Points on a hilly landscape, in no order, each with its height.
From any point a climber steps to the highest of the 2 points nearest to it. It stops when none of these is higher. Distance is the straight distance between rows; heights are no part of it.
<269>: [ 95 114  84  96 114 117  56  99  92  67 110  94 107  90 141  95 143 117
  94 123 129 120  80  91  72]  (h 333)
<144>: [114 103 123 113  75 101  71  73  85  92  78 103 100  88  94  69 115  47
  95 139  55 123 116 118 113]  (h 457)
<245>: [ 95 121  88  92 110 106 113 113  31  77 123 118 140  88  56  73  79 122
 140 118 111 101  55  82  85]  (h 307)
<248>: [ 91 127 101 101 139  55  66 108 111  61 123 112 105  87 103 107  81 116
  82 104 135  82  52  97  68]  (h 287)
<528>: [106  91  80  64  84 169 123 107  58  98 107  91 139 146 106 131 113 103
 114  89  72  91 123  70 103]  (h 108)
<374>: [103  78 109 104  83 135 133 109  39  81 118  78 132 104  75 128  62  93
 106  80  72  97  91  86 141]  (h 175)
<898>: [ 57 125 146 105  92  90  93  96  76  80  62 131  90  53 140 100 107  78
 121 118  79  97  84 108 114]  (h 408)
<244>: [115  98  85 121 103  93 126 142 158 146 100 122  76 136 158 142 101  74
  76 114 117  86 127 136 136]  (h 285)
<556>: [ 89  75  54 120 111 109 102  96 107  95 141 142  94 127  95 138  65 109
  98  75 125 105  83 109  88]  (h 443)
<356>: [126  98 104  72 123  81  93 113 102 130 137 130  70  95 123 137  96  85
 118  85 131  81  64 106  75]  (h 39)
<501>: [126 125  83  89  95  98  91 104  97  77 104  86 132 106  85  67  79  90
  79 117  55  73 102 116  95]  (h 384)
<298>: [ 93 120  76 110 110 145 132 121  80  82 105 102  94 102 101  62  67 105
 117 118 100 106 106 109 110]  (h 296)
<212>: [101  95 131 117  79 137 103  86 123 108  59  62  76  87  93 107 139  96
 109 101  63 149 144  98  77]  (h 645)
<534>: [ 89 111  89 123  80 113  67  74 108  86  81 142  89  88  96  60 101  70
 104  98  66 117 124 126  86]  (h 562)
<37>: [110  95 142  68  97  46 105 110 128 148  67 117  79 109 108  82 133  91
 119  94 106  65 114 107  76]  (h 471)
<908>: [126  78  58  79  91 118  84  99 152 150  87 131 119 114  95  76 133 125
  85  99 110 107 140 136  71]  (h 496)
<256>: [124  82  96 103  82 101 139 106  81 122 100 132  86 115 116 129  63  53
 112  97  70  71  99  88 122]  (h 275)
<567>: [ 87 139 119  86 108 120 122 110  30  64  91 119 121  66 114  95  74 125
 161  94  91  81  74  74  90]  (h 332)
<274>: [ 92  79 136 140  71 101  76  73 128  76  84 114  94  94  89 135  84  91
 107  71  56  93 116 119  90]  (h 148)
<233>: [ 95 100 112 129  95  82  87  95 131 103  71  49 110 102  48  71  68 106
  79  97  67  97 147  98 103]  (h 460)
<607>: [ 71 134  93 103 111 113 106 122  49  31 113  99 129  78 133 114  71 107
 113 103  96 102  63  64 104]  (h 353)
<16>: [127  84  86  85 109 132  81  99  97 103 102  53 129 111  96 117 150 111
  81  93 115  98 103  95 100]  (h 364)
<190>: [ 85  95  71 119 106  97 104 105 135 108 106  84  76 123 114 107 102 109
  61 115 133 113 128 109 111]  (h 409)
<729>: [ 64 111  73 114 113 103  91 122 121 117 142  73 114 115 144 170  82 118
  80  74 153  73  99 105 109]  (h 203)
<18>: [108 100  75  69 126 145 138 129  54 133 143 110 108 113 105 121 101 113
 117  79 125  98  90  89  76]  (h 68)
<858>: [119 111 106  56 113  69  88 138 140 131  95  95 110 100 121 102 140 116
  97 107 103  64  91 113  88]  (h 600)
<240>: [ 81  86  75 117 119  79 125 121 164 160  99 102  73 110 150 122 128  98
  82 114 156 102 137  96 139]  (h 344)
<438>: [ 92  73 118 125  64 105  98  68 129 120  79 115  96 102  74 108  90  72
  98  74  44  96 172 103 107]  (h 190)
<215>: [ 75 105 132 162  86 123  59  61 142  59  69  59 115 100  62 115  91  94
  85  68  44  96 132 111  66]  (h 117)
<831>: [101  54  73  82  71 139 129 117  63 120 109  92 147 130  76 128  82  96
 104  55  62  98 125 100 121]  (h 141)
<293>: [123 114 129  67 105 104  91 121 106 121  93 142 113  82 121  99 129 134
 139  99 100  90  76 133  71]  (h 473)
<58>: [133  98  84 103  85 132  67  66 126  92 100 113  84 134 124 111 155  77
  91 113 110 113 116  98  92]  (h 433)
<276>: [ 74  96  98  91  75 105  76  62 132 140  74 113 112 116  91  89 120 105
 114  90  80 103 161 102  97]  (h 247)
<509>: [ 88 104 139  74  92 115  35  74 126  79  89  82 123  67 111  92 167 139
 103 100 107 145 106  98  68]  (h 373)
<202>: [ 76  95  82  63 108  98  88  80 112 125  71  70 123 108  80  65 132 112
 102 105 103 111 139  82 110]  (h 297)
<247>: [117  85  79 143  69 138  72  83 120  69 107 131  86 116 149 119 120  83
  93 121 101 132  93 136  93]  (h 555)
<854>: [ 87 118 150 100  88  57  93  86 103  86  61  74  73  65  53  38 101 113
  96 112 102 109  93  95  74]  (h 206)
<851>: [110  74 102  79 123 113  94  95 110 124 137  71 108 143 110 136 118 124
  95  70 137  95 104  92  93]  (h 442)
<862>: [105  92  86 102 134  82  84  83 122  85 114  56  81 110  90  80 104 135
  82 102 145 120  98  83  81]  (h 479)
<34>: [130  65 113  75  80 122  79  67 103  77 104  64 109 139 101 118 149  73
  78 112  82 126 120  70  95]  (h 355)
<887>: [150  98  60  77  94 104  83  82 141 117  92 138 102 144  83  72  98  86
  74  96  88 103 112 123  75]  (h 343)
<806>: [ 93  72 118 128  78 110  91  86 107  90  82  66  87  80  44  99 107 113
  87  92  80 159 107 113  95]  (h 493)
<673>: [ 86 121  90  82 117  81  52 118 113  63 105 101 129  68 111  55 104 118
  79 115 111 107  61 111  82]  (h 308)
<285>: [ 73 106  70 107 125  85 101 110  99 114 127  63 120 121 103 126  65 102
  61  74 118  66  92  88  92]  (h 230)
<102>: [121 126  49 131 116 108 104 115  92  85 113 100 122 112  85  56  81  87
  73 135 110 103  87 130 113]  (h 334)
<808>: [121  49 131 110  84  87 106  96 129 112  96  77  69 100 114 159 121  75
  72  95 120 126 103 109 131]  (h 146)
<447>: [ 57 126 102 100 129  83 104 130  91  87 124  51 124  86  99 101  71 138
  86  94 130  99  99  88 121]  (h 254)
<62>: [ 80 141  75 103 132 101 135 142  93 122 105  73  96  89 115  62  81 116
  97 123 125  89  97  82 117]  (h 268)
<207>: [135  93  99  73 126  97 133 128  70 117 155 106  94  88  88 141  88 113
 102  77 123  97  44 100  70]  (h 52)
<436>: [117 103  96 129  73 132  93  89 113  71  99 162  96  80 126 125  83  75
 108 109  66  96  72 148 106]  (h 424)
<157>: [124  69 135  92  97  93 138 103  59 117  87 131  68 118  94 130  92  53
 119  66  79  84  99  44  91]  (h 319)
<809>: [ 99 103 105  89 124  69 106  97 114 117  75  60  46 114 130  74 125  93
  97 126 131 108 114  55 130]  (h 112)
<87>: [109 104 144  95  85 104 112  97  75  98  51  73  75  76  52  68  99 124
 136 102  88 114 127  59  68]  (h 186)
<283>: [ 82 117 123  88 126  66 101 121  79  68 101  79 108  62  86 104  62 140
 105  76 126  85  54  95  99]  (h 269)
<665>: [ 95 139 103  93 105  50  95  91  96 110  78  92 104  90  50  31  74  95
 116 100  76  75 103  86  88]  (h 226)
<652>: [ 80 113 109 117  73 136  99  69  83  63  84 158  94  74 115  89  99  84
 133 111  62 116  92 115 118]  (h 458)
<721>: [122  78  82  78 111 151 143 114  38 109 115  91  98 131  83 112  89 109
 140  81 100 114 117  50  93]  (h 86)
<422>: [130  99  79 110 104 115 148 135 100 136 115 115  66 130 162 157  68  74
  83 102  91  66 110 106 137]  (h 237)
<856>: [ 77 115  95  75 100  46 116  96  76 119 111 100 121 103  39  41  82 124
 108  97 127  91 117  92 104]  (h 249)
<667>: [104  74  77 107 118 116 122  97 121 124 119 112  72 109  96 133  92 130
 105  75 141  85 120  87  60]  (h 628)
<403>: [130  69 129  79 108  74 144  92 108 143  80 121  43 126  97 105 113  91
 115  85 101  67 116  66  75]  (h 379)
<654>: [ 86  97  62  94 112  72  86  76 119  95 122 129  75 105 113 115 106  78
  76 120 143 101  84  99 128]  (h 354)
<203>: [ 87 120  91  86 108  42 110 109  68  88 125  76 104  96  97 101  74  66
  86 110 101  84  75  69 130]  (h 205)
<697>: [129 102 107 120  71 136  83 110  88  75  98  83 118  93 110  93 113  84
  82 143  63 121  71 131 124]  (h 395)
<343>: [ 86 121  75 120 127 146  79  80 104  53 101 127  82  87 131  73 101 113
 120 109 122 133  79  96  51]  (h 303)
<357>: [ 59 135 105 117 114  66 140 106  53 106 113 153  76  71  94  85  62 121
 163  83 139  79  76  71 102]  (h 326)
<89>: [ 71 103  87 136 109  94 116  97  91  87 119 162  83  91  95  86  46 111
 131  83 133 100  81 110  88]  (h 363)
<85>: [ 92  71 147 112  75  70 101 101 128 116  88  61 111 101 116 148 109  95
  71  93  83  83  94 133 143]  (h 170)
<533>: [137 104  75  77 102 124  85 125 104 111 112 142 130  80 112  97 112 110
  94 124  91 103  53 152  91]  (h 389)
<226>: [ 95  88  90 104 119  71 109  99 101  99  93  45  82 120  43  79  84 102
  88  84 125 117 132  84 121]  (h 570)
<634>: [ 70  79 129 109  83  96  49  82 128  77 108  65 129  70  69 108 137 132
  86  78 106 135  96 103 101]  (h 418)
<844>: [137  74  75  89  97  79  85  82 115  98 117 144  81 112  89  73 116  70
  77 123 112 109  92 121 104]  (h 306)
<104>: [110 134  78 119  87  95  82  74 100  67  92 151 116  96  76  72  62  73
  91 121  51  68 112 103 109]  (h 448)
<819>: [109  98 131  93  59 113  97  97 135 128  56  73  80  73 103  95 149  87
  87 134  56 104 115 142  83]  (h 472)
<463>: [102 115  89 106  97 107  87 115 126 100 105  96 132  70 127 104 121 103
  75 139  88  96  79 162 124]  (h 347)
<382>: [102 107 100 103 100  76 153 116  44 117 124 127 110 115  42  61  69 114
 127  75 112  95  75  83 108]  (h 278)
<621>: [100 105 104 100  88  86 129 106  15  89 129  82 106 112  96  99  64  58
 105 103  72  80  68  58 134]  (h 194)
<427>: [ 75 109 142  55 109  81  80  81 102 104  69  82 117  83 104  91 151 138
 127  81 101 112 115  86  92]  (h 337)
<613>: [ 70 109 121 102  96  60  99  91 103 105  94  83 126  94 113 123  73  69
  92  88  72  63  90 101 153]  (h 191)
<797>: [138  61 127 110 101  85 119 106 121 123  83  87  26 103 121 106 128 103
  96 130 124 112 111  96 121]  (h 125)
<891>: [ 59 103 113 127 103 105 107 108  87  52  88  91 119  61 136  94  91 105
 104 109 101 128  70 111 119]  (h 377)

Call two points neighbours if one is among the 2 nearest of the other. Go from one point of each pair to the other, from neighbour to neighbour, staying as high as possible. Name the lowest point that can't be avoided.
<269>, <667>: <298>
<247>, <908>: <844>
<858>, <534>: <463>
<212>, <226>: <233>
<212>, <667>: <34>
<534>, <226>: <144>
<226>, <247>: <436>
